A landscape with many valleys, sampled at points; each row gives a point and its height.
A ball rolls from a point to the lowest of its 2 nearest points, and stops where none of them is lower. Distance is the straight distance between rows; heights are no part of it.
J489 h=271: [-30 -13   4 -14  30  13  21 -18   5  -3   7 -35 -28  35  56   2 -45 -17
 -17 -11 -53]
J8 h=564: [  4   2  29   2 -39  12 -15 -21  20  33  -4  37  26 -30  34  27  -2  22
 -13 -47   7]
J403 h=311: [  2 -32  -3 -58  51 -17  16  20  36  15 -15  -9   9  -4  24  -5 -23 -39
 -34 -11 -30]
J293 h=365: [-16  53  30  -7 -39  -9  21  -1 -30  -8  18  37 -17  10  11 -33   6 -36
 -12 -34  16]
J890 h=604: [ -9 -38 -23  -6  14   5 -25   5  20 -12   1  10  -2 -26  50  17  12  -8
 -11 -16 -24]
J302 h=693: [-13  11 -39  69 -62 -20   0  18  11  -7   5 -15  12  13 -39 -25 -10  15
  -6  61  -7]
J214 h=382: [ 23  -4  38   6  -4  29 -11   5 -20  49  16 -30  -9  -2  24  17  -3  20
 -13 -43  -5]
J720 h=135: [ -2  15   3  18  -9  -3 -23 -13   7  28 -14 -14  -4  14  76  16  21  34
   8 -17 -45]
J581 h=386: [ 26 -19  43 -35  27   7  -2  12 -13  17  -9  10  38   3 -52  38   3  38
   8 -22  25]
J538 h=342: [-18  14 -21  12 -53 -25   9 -15  42 -23 -15  46  16  -3  18 -17   2 -16
 -25  18   5]
J769 h=302: [ -3  10  -6  27  21  18  25  21 -24 -26  12 -17 -18  -8 -45  16  47   5
  11  -2  54]
J612 h=581: [  8 -15 -28 -20   6   1 -26  -3  14 -32  -9  39   8 -10  42  -6  18 -17
   3   4   0]
J609 h=300: [ 24 -24  30 -45  61   0 -18 -11 -36   8 -15 -25  -8   8   1  14  -2   5
  39  21  -3]
J676 h=522: [ 30  18  36 -24 -16  -1  -2  34  -1  30  -2  28  15  -4  21 -14  33  19
 -10 -55  42]
J342 h=573: [ 39 -25 -22   8   2  30 -33  10 -19 -32   8  -1  14  -4  -6  -1  16  21
  41   2  23]
J826 h=120: [ 10   5  -1   9 -14  16 -16 -51  17   5   2  -5  24  19  57  26 -13  44
  -1 -24 -39]
J7 h=555: [  7   5   6   4 -56  14  -9  15  13  27 -16  40  20 -22  33  -3  34  26
 -22 -44  27]
J347 h=423: [ 29 -38  18   6  34  30 -32  -5 -19  30   3 -44  -9  -8  39  26   0  29
   1 -26 -18]
J779 h=432: [ 18 -20  50 -11  19  30  -1  38 -12  59  10 -27  -8 -27   2   9   5   0
 -21 -60  22]
J880 h=228: [-23   2   4  23 -11 -21 -18 -20   0  19   9   8  16  -8 -31  23 -40   5
   3  21 -19]
J600 h=586: [ -3 -16 -19 -42   4 -15  -3  25 -11  -5  28  12 -22 -16 -28 -45 -46 -75
   7  18   7]
J709 h=478: [  4 -20   0  -8 -16 -24 -49  42  -6  36 -14   4   6 -13  10 -52 -37 -33
  11  25 -38]
J548 h=504: [ 18   5 -48  49 -10  28 -20  21  -6 -11  -3 -20  -8   6  37 -21  43  24
  18   2   9]
J624 h=303: [ 38  11  53  -4  23  14  -9 -24 -19  28  16 -43  12  39 -42   6 -34  24
  -1   2  -6]
J846 h=450: [-13  57  39   3 -46 -28   6 -35 -16  -6   4  50  -1  29  15 -18 -25 -10
   9 -21  -6]
J838 h=408: [ 28  15  19 -52  47 -34  12 -16  17   6 -25 -15 -14  35  33 -39 -12 -11
  22  13 -43]
J812 h=351: [ 25 -24  34 -40   5 -23 -47  20 -10   7  -1  39  25 -12 -15  -2 -35 -29
  32   8   4]
J199 h=115: [-50  45  11  33 -32  -5  26 -25 -20  -4  12  12 -16 -16 -18  17  -3   8
  -9  -2 -11]
J515 h=721: [-20  34 -13  56  -5  18  27  -1 -12  -8   4 -42 -11  15 -59  -3  23  44
  10  36  10]
J694 h=183: [-31  24   9 -17  -3  -9  54  10  20  -5 -25  44  18 -27 -10  22  40   7
 -48 -45  24]
J434 h=749: [ -2 -16 -14  37 -19  -1   2 -14  37  12  -7 -29  45   5 -15  18 -10  60
 -24  24 -14]
J310 h=251: [-30  14   0 -16  22  -8  50  14   4 -19 -19  30  -9 -15 -44  14  51  -4
 -25 -11  32]
J231 h=200: [-38  29  -3  37 -12  10   7 -21 -10 -13  26  32 -34 -38 -17  22  20   6
 -12 -12  22]
J845 h=157: [-21  -9  14   7  24 -20 -14  -5 -34   8 -15 -10  -4  -3 -32  17 -21  -7
  13  46 -39]
J29 h=189: [-22   2  -7  -6   9   4   6 -41  27   5  11 -13  15  24  72  13 -42  16
  -4 -15 -53]
J557 h=244: [-18   9  -3 -34  -4 -20  46   4  37 -16 -22  28  35  -7   3   3   9 -14
 -49 -24   5]
J156 h=301: [-13   6 -20  -4  40   3  37  29  -5 -29 -14  -8 -11 -24 -51  31  39   7
  -8   5  36]
J777 h=212: [ -1  23  -1  -4 -23 -22   9   4  -4   9 -21  -6   6  23  54 -20  14   4
  13  -1 -40]
J999 h=477: [ 30 -27 -19  29  -3  22 -36  37 -10  15  -5 -37  13  -6  45  -1  30  39
  21   3  -1]
J92 h=649: [-15  11 -23  52 -40  14 -10 -47  -2  -3  10 -15 -12  -2  24  17  -2  38
  10  23 -25]
J873 h=172: [ -7 -51   6 -34  36 -14 -24  40 -23  22  13 -10 -30 -46   3   2 -23 -44
   5  19 -22]
J830 h=539: [ 29  -1 -20  -1 -17  35 -31  16 -15 -26   5   0 -12  13  40 -31  29  -4
  29 -12  29]
J522 h=249: [-15  25  -7  44  12  -1   8  40 -38 -18   0 -19 -37 -13 -31 -12  60   6
  11  16  27]
J367 h=349: [ 34 -31  44 -16  40  12  -6  -6 -19  19   0 -26  33  27 -72  26 -26  37
   2  -1  14]
J242 h=143: [  8  20   2 -16  10 -28  26  39  17  29 -35 -16   0  29  41 -42  13 -28
 -10 -13 -38]
J147 h=622: [-22 -25 -26  31  12   6   4 -17  27  -8  -6 -16   0 -11  38  35   8  21
 -18  -2 -25]
J83 h=452: [ 16 -52 -22  21  35  42 -41  15  -4  19 -11 -41 -14  -8  51  14  26  23
  16  -3 -27]
J276 h=648: [-12  16   7 -48  39   8  22 -15 -19 -33  -3  20 -22  15 -11   7  -1 -33
   6 -24  22]
J444 h=596: [ 40 -11 -23  16   5  38 -30 -11 -15 -48  20   1  20  19 -44  17  19  35
  52  34  34]
J796 h=676: [  6   2 -40  64 -88   2 -15 -32  30  -6  13  -4   3  -2 -17 -18   5  11
  11  52   8]
J512 h=614: [ -9  14 -12 -21  12   9 -19 -18 -10 -24  -1  32 -15   1  -1   5  -9 -20
  13  -7   2]
J446 h=458: [ 17  30  -2 -54  35 -11  11 -29  25 -38 -23  13   1  58  45 -19  -7  -4
  14  -4 -22]
J121 h=462: [ -7  -8 -31 -50  34   9  45   4  16 -36  18 -16 -20  13 -41 -39 -44 -52
 -12   4  18]
J539 h=293: [-20   9 -26 -22 -24 -17  24 -21  56 -13 -21  51  45   0   1  -6 -16 -15
 -53   1   4]
J155 h=663: [ -6   2 -38  79 -77  12 -16 -52  29  -9  17 -20 -13   3  21  -9   0  30
  13  29 -14]
J871 h=420: [ 17  -9  16 -17 -22 -19 -41  26 -22  25  -4  25  20  -4  39 -19 -19 -16
  26  -3 -10]
J969 h=636: [-32 -17 -26  54 -15 -12 -12 -39  17 -19   3 -10  -1  -2  21  31   0  22
   2  40 -48]
J989 h=297: [ -8   6 -15  14 -51  -5 -18 -25  20  -3  13  41  25 -14  -8   1 -30  -9
 -12   5  -4]
J778 h=211: [-44  26  10  32 -40   0  45 -14  -1  18  14  -9   2   0   5   7 -16   9
 -40 -38  -8]
J945 h=360: [ 29  -5   8   2  11  25   0  44 -46  -9  19 -21  -7   7 -40  -1  52  16
  36 -20  69]
J857 h=732: [-29   2 -26  48  11   0  24 -15  -4 -18   0 -39   6   6 -51  17  16  25
 -19  42  -7]
J95 h=483: [ 37 -20  39 -33  -4  14 -17  54   0  44  -1   9  23 -20   2 -19  10  -5
 -12 -52  35]
J566 h=708: [-16  24 -11  66 -46  -3   5  -8 -14  20  14 -40  12  18 -45 -17  -8  42
  -6  33  -1]
J636 h=534: [ 20  16  44 -30 -12  -9 -33 -27  11  22  -9  51  38  -6  30  11 -21  14
   2 -21 -14]
J308 h=308: [ 12   9  17  -9  45  21  22   0 -20  11   5 -47 -34  15   5  -1  -4  20
   9 -18  -1]
J953 h=419: [ 46 -19   3 -26  27  35  10  45  -8   5  16 -31 -12  16 -35 -27  16   1
  13 -30  56]
J488 h=190: [ -9  26 -20  61 -29 -13  -2  17 -17 -27  -7  13 -12 -22 -34   5  66  14
  15  30  46]
J635 h=520: [  1 -23  -2 -70  33   2  34  10  -8 -12   8  -8 -35 -15 -59 -31 -49 -72
  -1  15  20]
J893 h=274: [ 18 -57   6 -47   9  -3 -29  49  -8  15  -6  21   4 -31 -22   7 -35 -54
   9  13   4]
J134 h=146: [ 19  -8 -39  28  -6  -9  -4 -20  32 -60  18  57  -2 -35 -46  22  42 -13
 -12   4  75]
J741 h=245: [-47  50  22  -3 -13   5  41 -15 -23 -19  20  34 -20  -3 -16   9 -13 -31
 -26 -34   8]
J86 h=246: [  8  -2  32 -16  47  16 -10 -23 -30  21  -2 -37  -6  24 -11  20 -18  18
  21   3 -15]
J569 h=138: [ -2   2 -14  47 -54 -33   0  -2  11 -21   9  46 -10 -39 -37  19  72   6
   4  36  61]
J565 h=401: [-17   8 -21 -48  37  -2  45  -8  28 -20  17 -39 -15  40  -6 -27 -43 -53
 -17  -9  -9]
J301 h=540: [-14  -4 -23  -2  -4  -9 -17  29  -9   3  11   4 -17  -6  -4 -39 -41 -62
  16  17 -19]
J980 h=498: [ 15  38  31 -18 -28 -23 -17 -49 -13   0  -3  42  21  32  10   0 -23  18
  24   2 -12]
J153 h=243: [ 18  -8  12 -61  13 -30  21  32  50  34 -21 -19  -1  18  40 -40 -25 -42
 -17  -6 -26]
J439 h=53: [-27 -28  11  -2  22 -25 -27  22 -32   2   0   2 -30 -33   1  13  -2 -31
  34  28 -28]
J305 h=740: [ -8  -7 -22  30  19  14  33  -5  21   2 -23 -49  27   3 -35  19  -3  41
 -22  34 -17]
J957 h=335: [-34   5 -13 -20  24   2  55 -10  22 -12   5 -34 -15  31  27 -12 -44 -31
 -37 -17 -42]
J733 h=79: [-10   0 -28  35 -19 -24 -10 -24   9 -39  16  62 -17 -40 -35  31  47 -18
  -8  32  51]
J494 h=353: [ 31 -22  39 -50  53 -29 -11   6  -9  21 -29 -21 -13  23   7 -12 -23 -19
  28  41 -26]

For each start below, name the point where the ball stops.
J8 => J199
J600 => J826
J301 => J439
J945 => J733
J305 => J612
J155 => J612
J342 => J214

Call two points neighbours if one is among the 2 nearest of the other. Go from one point of each pair to the other, from neighbour to neighbour, staying as low as possible. Name the highest point that can't be avoided.
J439, J694 => J538
J242, J826 => J777
J214, J199 => J8
J694, J733 => J769
